The views of a scene show one set of named points, each view turned or mirrored, shifted and resized as a whole, with a little noise and some points left out.
In the rows, 128 means zero.

Scene 1
View 1
pubig: [110 146 159 113 102 134 160 123 128 135 106 137 125 122 116 141 137 158
 150 152 140 131 150 151 122 120 118 147 116 110 153 130]
vika: [132 139 147 130 118 141 125 137 156  96 143 136 147 135 141 122 149 109
 102 127 126 139 126 136 120 130 107 138 117 128 126 134]
mes: [116 137 153 121 104 135 168 128 149 113 129 143 139 113 126 116 146 130
 127 154 117 135 140 157 128 114 123 155 102 106 149 133]
Zusad: [117 146 150 113 102 142 146 127 134 119  97 145 113 132 134 147 132 162
 168 141 146 131 142 137 113 114 104 139 120 123 149 141]
ruso: [119 146 158 127 116 128 133 129 131 128 142 123 156 130 117 127 148 123
  95 142 133 136 140 149 127 143 122 143 120 118 132 119]
Supa: [120 144 153 119 107 141 139 129 136 118 114 138 125 134 132 141 137 148
 145 138 142 133 140 137 115 124 107 138 121 123 141 136]
Tonu: [127 142 154 128 120 135 122 135 143 110 144 127 152 137 132 126 147 115
  96 130 133 137 133 139 122 141 113 139 122 126 126 126]
Linob: [124 135 151 127 112 134 151 133 154 106 146 139 152 118 129 110 151 111
 100 145 113 138 133 153 129 124 122 152 105 112 138 130]
kot: [121 142 154 123 111 137 142 130 142 117 127 136 138 127 128 130 142 132
 124 140 132 134 138 144 121 127 113 144 119 118 139 132]
boko: [125 151 154 125 119 139 112 132 131 120 125 125 138 144 130 144 138 134
 119 126 151 136 136 131 113 141 104 131 132 134 127 129]
gat: [123 134 152 126 109 135 161 132 158 106 143 142 149 114 128 107 150 112
 104 148 108 137 135 157 132 119 126 156 101 108 143 131]
mipi: [125 155 158 129 126 133  95 132 119 131 139 110 154 153 123 146 141 126
  93 122 158 135 139 130 118 160 107 126 138 137 116 117]
kepe: [121 149 157 127 118 133 123 129 127 128 132 123 146 138 123 138 141 133
 108 135 145 133 140 141 121 144 113 136 127 124 130 123]
murob: [115 151 161 122 115 130 137 126 122 138 126 124 143 132 115 138 142 141
 116 143 145 131 146 147 122 140 119 142 123 118 139 122]
View 2
Linob: [135 130 127 156 127 160 129 151  90 153 105 129 120 126 163 124 123 118
 129 132  92 103 132  99 116 128 130 124 127 144 138 118]
mes: [121 137 137 152 140 151 147 163 106 142 136 130 127 119 172 118 116 111
 126 123  98  89 133 104 113 139 128 130 139 154 133 113]
Supa: [133 152 152 143 132 142 127 145 136 129 145 133 141 148 174 101 125 134
  99 110 119  93 139 113  93 133 145 140 161 137 144 109]
gat: [128 130 130 157 135 160 140 158  91 154 113 130 118 118 165 126 120 110
 132 131  91  97 130  99 119 132 126 124 128 149 136 118]
pubig: [120 160 146 148 141 121 150 154 132 114 166 130 143 128 178 102 118 135
 104 115 107  83 145 124 108 145 135 141 156 146 129 105]
kot: [132 142 135 152 125 148 127 144 111 138 120 129 132 135 167 113 123 133
 114 123  99 101 138 110 108 128 136 131 141 138 138 115]
Tonu: [147 139 130 153 115 153 104 127 104 144  96 128 130 150 160 113 131 145
 106 125  98 113 141 108 104 117 140 126 136 127 144 119]
boko: [148 152 141 149 112 140 102 121 129 130 115 130 142 162 165  99 132 157
  88 116 110 110 148 116  93 119 148 136 154 120 147 114]
Zusad: [127 157 162 138 142 139 139 155 154 122 167 134 149 147 180  95 122 130
  96 102 127  84 140 119  87 140 146 146 174 143 145 108]
ruso: [138 144 125 159 113 132 117 129  97 130 106 125 131 137 162 113 127 151
 107 133  87 108 145 115 117 122 131 129 129 130 132 115]
kepe: [141 150 134 153 114 133 111 124 116 126 115 127 137 149 165 104 131 157
  96 124  99 107 149 118 105 123 139 133 141 124 137 113]
vika: [147 133 135 149 120 173 104 136 109 157  93 131 127 151 164 117 131 130
 113 119 106 114 132  99  95 119 145 124 140 132 151 121]
murob: [131 160 135 155 118 114 124 126 119 112 135 127 141 139 169 102 126 161
  93 125  95 100 151 128 111 129 135 138 143 129 129 108]
mipi: [155 156 129 156  97 130  87  99 116 122  92 126 141 166 158  99 137 180
  82 126  97 123 153 122 101 111 145 133 139 106 142 114]
View 3
mipi: [113 132 105 131 131 169  80 146 156 113 108 122 117 182 146 183 182 163
 121 160 133 150 142 144 147 120  88 145 163 143  92  86]
vika: [129 141 114 112 122 130 108 136 149  82 133 120 136 135 135 129 134 123
 128  93 134 131 109 179 178 148 125 160 163 115 139 113]
boko: [110 119 103 111 145 158 107 136 141 102 112 118  99 144 137 152 144 138
 134 137 136 149 116 129 146 127 112 148 153 124 124 115]
Zusad: [104  91  93  94 163 147 140 127  94 117 123 118  65 106 127 112 101  93
 147 139 150 150  88  86 124 145 141 141 129 108 146 151]
kepe: [115 122 102 126 136 149  99 140 129 117 125 127 112 152 136 149 150 122
 126 147 141 140 121 137 147 146 113 144 148 130 112 110]
murob: [113 115  97 132 134 145 101 141 105 131 134 130 109 151 131 138 146 101
 123 158 149 137 119 123 137 159 116 137 137 130 106 112]
Supa: [111 108  98 103 151 146 126 129 112 113 127 120  84 119 131 121 116 102
 137 133 146 144  96 114 138 147 134 146 137 114 138 137]
ruso: [126 134 107 136 116 132  93 143 126 112 142 134 138 152 131 139 151 108
 118 130 143 122 122 168 162 166 114 148 150 125 111 102]
View 4
pubig: [192  93  91 108 149 131 159 156 115 152 113 117  54 101 150 146 110 120
 127 159 162 173 185 140 145 173  76 211  46 176 102 137]
mes: [168  96  88 118 172 133 134 131 116 134 148  99  99 126 155 135 107 128
 133 154 182 162 187 180 131 147  87 181 113 168 118 139]
murob: [185 122 110 125 137 137 132 161 116 131 135 111  61 104 130 127  85 135
 140 141 145 152 148 100 112 143  71 165  46 172 124 133]
ruso: [169 135 116 136 147 139 114 158 115 120 158 101  85 118 125 117  75 143
 145 136 153 142 146 109  93 118  72 137  78 168 135 135]
Linob: [158 118 101 130 165 140 109 129 118 117 166  98 120 134 144 119  93 137
 147 145 171 146 169 162 106 122  90 146 140 164 135 135]
kot: [178 109 101 115 137 147 125 142 120 132 138 120  83 114 141 123  94 132
 148 148 140 153 163 137 126 142  92 174  97 165 123 132]
Zusad: [199  81  89  90 118 149 152 142 131 154  97 149  51  97 149 135 114 117
 143 161 111 173 182 138 166 181 104 232  66 172 100 124]
mipi: [183 151 138 129  97 158  98 171 125 113 142 133  60 100 105 103  57 149
 165 125  88 130 109  47  92 112  83 124  53 168 144 120]
kepe: [181 127 117 123 125 148 114 160 121 127 136 121  69 107 123 115  77 139
 152 137 121 142 139  91 107 133  79 154  65 169 131 128]
boko: [186 123 118 111 103 157 111 150 127 130 128 140  65 101 124 109  79 134
 163 142  86 142 136  84 119 136  97 164  73 169 131 123]
gat: [157 107  95 126 179 136 118 125 114 123 165  93 121 136 151 125  98 134
 143 151 186 151 183 179 113 125  88 155 140 162 133 141]
Tonu: [168 130 117 125 128 152  97 143 123 114 154 121  98 122 127 110  74 143
 163 136 121 137 137 108 101 117  93 137 110 162 140 130]

Which points are out of place in each view (at most two, in the order of its rows)? Write none if all are in place.
view 1 -> none
view 2 -> kot, murob
view 3 -> mipi, ruso
view 4 -> none
